A landscape with many valleys, sampled at points; each row gives a point and its height.
A ball rolls from a point to the lowest of its 5 nearest points, and stops where none of them is lower. Distance is the straight distance between rows; heights are no part of it.
K178:  -9  -2  -6 -10  -7  -3  20  -6  height 6.02
K782:  -7 -10  -4  -3  -3  -2  18  -7  height 7.41
K851:   7   4  -1   8  -9  -4 -23  10  height 1.46
K56: -2 -6 16  5 25 14 -6 -1  height 3.08
K494:   5   6  15   8   2   8 -23   0  height 4.13
K477:  -4   0  16   9  21  16 -21   1  height 7.22
K577:  1 -8 13  7 25 11  1 -3  height 1.68
K262:   5   4   1   1 -13  -3 -11   9  height 1.39
K276:   9   8  -2   9  -5  -1 -27  11  height 2.14
K481:  -1   4  11  13  17  12 -25  -3  height 6.39
K764: -4 -4  9  3  5  8 -8 -3  height 3.63
K675:  -4 -11  10   1  10   7   4  -4  height 5.30
K45:   7  10   9   3   2   7 -25   7  height 6.49
K933:  -1 -15  -4  -7  13  -2  35 -11  height 7.06
K963: -6 -3  7 -1  6  8 -4 -4  height 4.72
K839:   0  10  -5  -1 -15  -4 -17  14  height 2.26
K126: -2  0 -3  2  4  2  1 -6  height 6.25
K781:  -7 -13  -3  -6  -2  -3  25  -7  height 7.23
K713:  -1  -2  10  12  17  12 -19  -1  height 5.02
K790:   4   6 -14  -3 -11 -15   8   7  height 4.42
K198: -4 -4 -5 -1  6  4  5 -4  height 8.81
K7:   2   3 -13  -3 -13 -16  17   1  height 3.23
K67:  -2 -12  10  -8  13   7  24 -11  height 7.04
K738:   8   8  15  10   2   8 -29   3  height 2.16
K206:   7   8   0   3   3   2 -13   2  height 2.54
K703:  -3 -13  -3  -6  12   1  22  -5  height 6.91
K862: -4 -6 -5  1 -1  0 11 -6  height 7.43
K599: -6 -6  2 -3 10  7  6 -2  height 7.12
K360:  -4 -16  -4  -6   2  -4  30  -7  height 7.17
K160:   2   2   0  -1 -10  -3   4  -3  height 3.29
K613:   2   2 -13  -2 -16 -16  12   5  height 3.68
K189:  -1   5   9   1   3   9 -13  -4  height 2.19
K64:   2   9  -9  -3 -11  -7  -9  12  height 3.89
K364:  -2 -15  -4  -6  11  -1  28  -8  height 6.99
K403: -6 -7 -4  0 -3 -1 14 -8  height 7.05
K961:   4   4  12  14   9   9 -25  -4  height 4.37
K53:  -7 -14  -5  -2   1  -3  23  -6  height 7.50
K252:  -4 -12  -3  -6  12   2  16  -4  height 6.75
K273:   1   6 -14  -1 -14 -13  -3  12  height 7.31
K25: -10  -2 -11 -12  -5  -6  24  -6  height 6.16
K258: -4  3  1 -2  6  6 -3 -4  height 5.19
K978:   1   1  12  10   5   9 -19  -4  height 3.04
K28:   2   6 -14  -2 -13 -13   1  10  height 5.98
K398:  0  7 -5 -9 -8 -5 11  0  height 3.38
K229:  3  8 -7 -5 -9 -8 -2 10  height 3.24
K12:   4   8 -10  -6  -9 -10   5   8  height 4.67
K246:  -2  -5  18   6  24  17 -13   1  height 1.10
K388: -1 -6 27 10 23 18 -9  0  height 5.70
K514:  3  4  0  1 -8 -3  0 -3  height 2.31
K224:   4   6  -2  -4 -12  -5  -6  10  height 1.55
K730: -1  6 -9 -9 -8 -6 13 -2  height 3.82
K728:  -2   3 -13  -8 -21 -21  15   8  height 3.69
K73:  -5 -11   7  -7  10   6  10  -3  height 6.10
K143:   2   7 -11  -6  -9 -10  11   3  height 4.08
K218:   1   5 -13  -6  -7 -11  18  -1  height 3.70
K672:  -3  -7  10  10  11   8 -12  -4  height 4.02
K652:   7   6  -2   7  -3   0 -17   6  height 1.93
K128: -2 -1 -4  3 -2  0  5 -7  height 5.41
K725: -2  1 -1 -1 -8 -2  8 -7  height 4.70
K812:   1   6   8   1   3   8 -17  -2  height 1.36
K997:   0   2 -14  -5 -11 -13  23  -4  height 3.61
K801:   8   8  11   4   0   6 -32   9  height 7.42
K881:   5   4   1  -2 -10  -5  -4   5  height 0.68
K669:  7  4  0  4 -1 -2 -8 -1  height 2.77
K872: -5 -9 -6 -1  6  0 14 -6  height 7.57
K759:   9   9   3   6   3   4 -30  13  height 5.50
K896:  -5   3 -12 -10  -7  -7  22  -5  height 4.75
K750:   2   6  -3  -6 -10  -4   3   3  height 2.15
K602:  -5 -10  10   3   9   7  -2  -4  height 4.69
K755:   0   5   4   0   5   7 -10  -4  height 2.83
K946: -4 -4 -3 -1 -6 -2 11 -7  height 6.07
K335:   6   4   0   4 -12  -3 -17  10  height 1.63
K288:   5  10  -1  10  -4   3 -39  14  height 4.89
K205:  3  2 -2  4 -2 -1  0 -4  height 1.21
K742:   1   3 -13  -4 -16 -17  22   0  height 2.85

For each start below, name the point where the ball stops.
K872 -> K812
K946 -> K881
K790 -> K742
K652 -> K881
K713 -> K812
K143 -> K881
K672 -> K812
K276 -> K881
K862 -> K205
K25 -> K742

Two balls start at each pair of points below. Name the first point that both come to, or write -.
K896 and K218 -> K742
K759 and K335 -> K262
K288 and K273 -> K881
K258 and K675 -> K812
K360 and K782 -> -
